A landscape with many peaks, sampled at points; each row gives a point and its height.
A climber steps from a point to the highest of its 2 nearest points, and stops where none of them is higher. Distance is the straight distance between rows; heights are no part of it.
Keve h=17.4: [ -5  17  -5  -1  -3 -11  -4 -11   3  21 -20   9  -8   8 -16  -6  20  -3
  -8  -5  10]
Vulu h=20.6: [-5  4 -9 -5  2 -5 -9 -2 -1 10 -9  5 -2  1 -9 -3  2 -3  3 -9  2]
Vuz h=58.0: [-1  6 -4  3  9  3 -3 16 -9  0  3 -4 -2 -7  8  6 -1  0 -2 -9 -8]
Beran h=53.5: [  0  16 -10 -15  15   1  10   1  17  14 -14  10   1  15  -6 -14  14  -5
  -5  -8   2]
mam h=9.6: [ 10 -12  -4  11   7  -1   6   8  -4  -3   3   2   2  -9   4   9 -12   4
  -4   0  -5]
Dafum h=48.9: [16 -1 -4  0  7  0  2  6 -9 -5 15 -6  8 -3  6 -1  2 14 -1 -3 -8]
ruka h=49.5: [ -2   1   6   5  -4   1  -1   3   1  12   9 -11   4   1  -4  -3   6  -5
   5  -9  -4]
zoluk h=47.1: [  7   4 -14   1  11   1  14  -7  14  13 -11  -9   3   8   0 -24  19   6
  -2 -10  -4]
vizif h=70.8: [ -3 -21   0   7   5  -5  -5  -2  -9 -13   2 -14  11  -4   5  -3   3   4
   3 -18   4]
kotuz h=16.0: [  7 -20  -7  -1   6  -4  -5  10   3 -14   9   1  11   2   3  -5 -12   5
   6  -8  -5]
vol h=60.8: [  2  17  -2  -9  -5   1  10   2  15  14 -13  13  -1  11 -23 -16  22 -21
 -10  -6   8]
fabap h=31.4: [  8  10  24  10  -4   1   0  -5   2   1  -2   2 -18  -7  -7  31 -18  -5
 -18  11   1]
Zipo h=59.0: [-10  12 -14 -18  20  -2  -2   4  10   8  -8   2   6  10  -4  -9  10  -6
   8  -9   1]
Fif h=36.3: [  8  11  13   6  -2 -12  13  -3   1  10 -12   4  -9  -3 -11  17 -13 -12
  -8  -5  13]
rarus h=46.4: [ -3  -5   2  -8   1  -2   6   8  -1   6   2 -19  13   2   1 -11  18  -5
   5 -14   1]
Vatab h=29.7: [  3  18   1 -11   5   4   5  -8   2  16  -8   4 -10  -1  -1  11  -9  -9
  -3  -2   8]
Katuk h=59.1: [ -2  -9   6  10  -2   0 -18  11   5 -20   9  -9   7  -3  25  -3  -7  11
  11  -4  -2]
punos h=62.6: [ -3 -10   0  11   1 -13  -9  -2  -3 -12  11  -8   7  -4  25  -6   6  18
   9  -8   4]
durat h=33.8: [ -2   0  -6  -2   7 -11  -2  -1  -4 -11  -3  -6   5   7 -22   0   8  -3
   4  -1  -2]
Ved h=61.7: [ -3  -6   8   8  -5   6   4  12  -8 -17  12  -9   5  -4  19   4  -3   2
   6  12  -4]
bubup h=11.1: [  4 -15   4  18   2   5   2  18  -3 -17   5   5   1  -5   4  13 -14   5
  -4  15  -5]
sige h=64.3: [  3 -10  -5   1  14  -5  -5  -2   7  -2  19  -7   7   5   7 -17   8   9
   9  -9 -11]
fidok h=12.3: [  1  11  -2 -13   6   0  11  -6   3  15 -13   7 -15   5 -23   9   6  -6
 -14 -10  -2]
naru h=55.0: [  3  14   0 -11  -5   1   9  -3  14  14  -4  16   2  11 -18  -7   5 -13
  -2  -9   1]
pira h=14.3: [  3 -18   2   9  -1   2 -10   8   2 -24  17   0  17  -5   5   2  -4  10
   2   4  -1]
Kipaz h=60.2: [ -5   8 -20 -16  17 -13  -9  10  19  -3  -9  -9   6  15  10 -23  30   7
  -4 -16   2]
fava h=16.8: [-11 -11  -2   5   8  -8  -8  -6  -8 -12   4  -2  -1  -1  18  -2  -7  10
  15  12   2]
piza h=58.7: [ -8 -14  16  10 -16   4  -1   6  -1   1  -1   9   8  -8   8  18 -13   4
  -3  12   9]
lalur h=18.9: [ -8   3   0  -8   7  -2  -3  -9   0  17 -13   8  -2  10 -17 -12  17   0
   0  -8   6]
pimik h=48.8: [  1  17   5  -7  -3   6  10  -9   0  14  -2   3 -12   7  -8 -13   9 -20
   2   1  -1]
nober h=41.9: [  5  23  15  -8  -1  -5   2  -7  -3  17 -15   1  -6   1 -21   8  10 -16
 -11   1   8]
piral h=5.4: [ -2  -6  -7 -13   3   6   8  -2   5   8   6  -3  12 -11   0   8  -8  -8
  -1   1  -1]
ziga h=65.0: [ -5 -13   4   2  -6  10  -2  -1  -5 -11   1  -5  16  -6   2   5  -5   3
   3 -11   7]
tef h=56.9: [ 12  -3  -8  -2  -7   0   3  -7   4   5   7   2  12  -3   9 -15  -1   2
   5  -3   3]
zolis h=20.8: [ -7  -6   8   1 -14  11   0  -6   1 -10  -4   4  -1  -7  10  19 -17   2
  -4  28  -1]
fovi h=52.6: [ -1   1   8  -1 -11   5   2  -1  -6  12  14   4  -2  -2 -13   3   3  -7
  -1   1  -5]
gelus h=15.2: [-10 -14   5  12  -2  -5  -4   1 -12 -12  -3  -6   6 -10  11   8  -6   8
   5  23   5]
Bar h=55.5: [ -3 -23   7  12   2   0 -18   7  -2 -33  11  -6   0   4  26  -1  -7  16
   7   4  -9]
Fisoz h=8.3: [  8  -6   0   2   2   5   2   7   0  12  -6   9   3  -7   1   9 -20   1
  -5  -7   3]
zafu h=33.4: [  1   5  13   4  -9   8   2   1  -3   0   9  14 -19  -1   0  17 -22  -7
  -5  12  -5]
kuz h=60.4: [  4 -10  -9   0  19 -12 -10  -2  18 -12  14 -19   8  -1  16  -9   6   5
   8 -11  -4]
zadi h=22.5: [ -8   6  -6  -5   4  -6  -7 -10   1   6   3   8   1  -1   0   7  -6   5
   9   6   3]
Tonu h=43.6: [ -2 -12   0   1   3  -6  17   8  -4   2   1  -7  10  -2  -7  -1   7  -1
   1 -14   6]
Tose h=57.3: [  5  10  -1  -4   1   2   0  -2 -13  -2   7  10   6  -2  -2  -4   1  -7
   6   0   1]
fefod h=52.2: [  7  12  -2  -3  -4  -2   3   3  -2   6   0  19   1   0 -17  -3   1 -14
  -4  -3   7]
musi h=24.1: [-14 -10  -5  -4  -2   2  -6  -8   2   7  12   2  -1  -3   0   7  -8  12
   4  -2  -2]
Vak h=52.7: [  2  18  -2 -10   2   1   8  -9  -7   3   1  10  -3   9  -8 -12  13  -7
  10  -1  -1]
fel h=33.1: [  9  13  13   7  -7  -3  -6  -3  -3  -3  -8   7 -20  -9 -10  20 -18 -18
 -11   8   2]
fidod h=22.2: [ -4   4  10   1 -13   3   0  -7   5  -9  -1  -3   1  -2  -2  19 -15  -2
   8  16   0]
Lag h=48.1: [  4 -15  13  12  -6  13 -11   7  -9 -12  -5  -5  -5  -1  12   6 -16   9
  -7  26 -12]
Niza h=49.1: [  6  10   1   7  -3   4   8  -7  -3  19   5  -1  -6  -8  -8   4   5  -1
 -10 -10  -1]
gid h=30.2: [ -9  -7  -4   6   4  -3  -8  -8  -8 -12  -2  -2  -4  -2 -13   9  -2   3
   4   6  -3]
mupi h=52.5: [ -7 -27   4  13  -6   4 -15  11   1 -22  10  -1   1  -7  26   5  -6  21
  -5  13  -8]
kaz h=16.1: [ -3  21   1 -10   4   2   1  -7  11  21 -24   7 -14  14 -13 -14  27   1
 -15  -2   6]
zogus h=62.0: [ -5 -13   8   0 -12   8   2   3  -2  -9   6   2  11  -7  13  12 -13  12
   4   2   4]
Gegar h=6.9: [ -1  -1 -12   1   3   2   7   1  11  14  -2   3   4 -11  -2   4  -9  -6
  -3 -10   3]
Por h=24.3: [ -4   9   9  -1  -6   3 -10 -10   8   0  -6   3  -2   2 -16  14 -11 -12
   4   8   0]
bon h=25.5: [-12 -16  -2   3 -14   5 -11  -9  -9  -4  18   6  -1  -7   5   4  -5  18
   2   1  -1]
Guka h=17.3: [  1 -22 -17  -7  12  -6  -1   4   3  -6   9  -6   4  -6   4  -7  -2   4
  -1 -14  -1]
tibem h=12.6: [ 15  -1  -1   8   6   0   2  -5   1   5   0   5   3   7 -12 -11  -9  -8
   7   4  -1]
ged h=35.2: [ -3   4  13   8 -12   3   1   2  -3  -8  -9  10 -16  -5   3  19 -19 -14
  -4  11   7]
sugu h=37.7: [ -2  -3   4   6  -2  -4   5   7 -11   1  -8   2 -10  -8  -3  15 -15 -10
  -1   5   7]
defep h=31.8: [  1  14   5  -5  -9   6  -1   1  -3   5   1   6 -12  -3   5  11 -13  -4
  -5   1  -2]
vada h=18.4: [-11 -10   3   5  -2   5   3  -7  -3 -23   4  -1  -7   3  13   7 -10  13
   8  12  -3]
Voru h=46.3: [  8   4  -6   4  -3   2   9  -2   1  26  -5  -1  -6   1  -7 -13  13  -1
  -9 -13   0]
Bel h=14.4: [  8  -3  -6   3   6 -11   2   9  -3  -4   1  -1   8   8   0  -6 -12   0
  10   1  -2]
Bufu h=27.4: [ -9 -13  -1   4  -8   7  -8 -11 -12  -4   3  11 -11  -8  -8   4  -7   3
  -1   1   1]
maz h=49.7: [  5   8 -14  -6  16   0   7   5  15  12 -11   5   4  15  -4 -27  24   7
  -6  -8   5]
bap h=67.3: [  0  13 -12  -4 -15   2  12  -1   9  11 -13   0  -4   4 -13 -17  22 -15
  -8 -12   7]
feru h=73.7: [ -4  12 -14  -6  -4  -2   8   0  12   3 -19  -5  -4  14  -4 -25  35  -6
  -7  -9   3]
bol h=36.9: [ -5   2  -6 -10   1  -7  -5   3   0 -11  12 -11   6   2  -5  -6   4  -5
  10   2  -6]
megat h=12.7: [  6  -9   5  15   0   5  -8   6  -9 -12  10   3  11  -8  -2   5  -1  -2
   1  16  -4]
zaber h=19.6: [ -8 -14   2   3  -8  10   1  -8   0 -17   9   5   0  -4  12   6 -13   4
   6  30  -4]
nufo h=65.3: [ -7 -13  15   2 -12   7  -1   8  -8 -22   6  -1  10  -5  26  10  -4  18
  -1  16   2]
mifu h=39.9: [  6   4   0  -1 -12   9  -4   1 -14  -9 -12  -4  -3  -8  -3   8  -5   0
  -5  -8  -2]
Sutik h=51.4: [ 13   6  -1   1  -4   3   7   5   1  -1   3  -7   8   0   8   4  -5  10
   3 -11  -4]
filud h=41.8: [  4  14   6  -4   1  -4   5   2  -1   2   4  -5 -11   9 -11   7  -7  -9
   5  11  -9]
bab h=42.8: [  0   1  10   3 -10  21  -9  -5 -14 -12  -5   1 -14  -6   3  14 -11   1
  -6   5  -7]
Vifo h=64.2: [ -5   6 -14 -12  18 -10  -7  -3   8   2  -2  -5  11  11   1 -21  22  -1
   5  -6   1]
fes h=59.7: [  4  -6  -8   0   3  -8  -9  -5   6   2   9  -6  11  -3  22 -11  -2   9
  13  -3   5]
did h=44.5: [  6  -2 -13   0   2   6   4  -2  -1  11  -7 -13  -3  -1   0 -20  18  -3
  -5 -13  -6]
Kodo h=48.0: [-15 -14  10  17 -21  12  -9  12   5 -16  -7   2 -10  -6  25  12 -12   7
  -9  27 -10]
rekit h=68.5: [ -1  -5  -5 -12  21 -10  -3  -4   6  -4  14  -6  13   6   5 -20  19   5
   7  -9   2]
rin h=18.8: [ -3  -7 -16  -5  14  -2  -2  -4   4   2  -1  -1   0   0  -2 -10   2   1
   5  -7  -2]
Geba h=57.6: [ -8  -6  -2   3   8   2  -4  14 -10 -10  15  -7   4  -8  16   7  -1   3
   5  -2  -5]
pivot h=53.7: [ 10  10 -12  -6   0  -2   6  -8   6   3   7   2  17   2   2 -20  17   1
   6  -5   2]
manek h=54.2: [  9   7  -3  -9  -7  -1  11  -2   6  12  -2  -1  10   4   3  -7   0   8
   1 -12   4]
tobe h=39.1: [  5  20  16   0   3 -17  11 -11   3  20 -14   7 -19   4 -18   7   0 -17
 -14  -2  14]
funon h=27.1: [  1  15   8  -3   1  -1  -5 -12  10  14 -13   5 -14   0 -15   7 -14 -15
  -5   1   3]
Bulif h=62.7: [  1   9  -8  -7  11   8  -9  10  -8   4  11   2   1   2   6  -6   4  -2
   6 -13  -4]
Bep h=39.4: [  2   8  -3  -9  -5 -11   9   4  -1   3   9  -5   0  14  -8  -2   2  -1
   9   8  -5]
tagub h=45.5: [  6  -8  11  13  -8  11  -7  -1 -11  -5  -3  -4  -5   1   5   3 -13   7
   1   7  -6]
tuki h=66.1: [  2  -6  -3  10   4  -5  -2  -1 -11  -2   3  -4   4  -3   7  -8  12  12
   9  -9   5]
lik h=14.2: [ -6  20  -1 -16   2  -4  10 -10  15  17 -18   7 -17  13 -28  -1  21  -7
 -17  -4   5]
zeza h=40.7: [ -3  -2   4  -1  -3  -3  10  12 -10  -1  -1  -6   6  -7  -6   9  -2  -6
   2   1   4]
fad h=50.3: [ -4 -21   2  10 -14   6  -8   8  -5 -13   1  -2  -2 -10  18  10 -12  18
  -9  26  -8]
fudam h=44.9: [ 10  21   9  -4   0  -7  10  -3  -7  14  -9  -9 -16   8 -14   1   5 -10
  -4   6  -3]

For each start below, name the point where the climber stops.
Gegar: Vulu
zadi: fudam
did: rekit
Lag: vizif

Call two points neighbours if one is among the 2 nearest of the other. Go from one point of each pair to the other, from neighbour to neighbour, staying as high as possible. Name the lowest point that can't be avoided.
Bulif / fovi: did
nufo / feru: fefod
vizif / Bulif: Geba
vizif / nufo: zogus
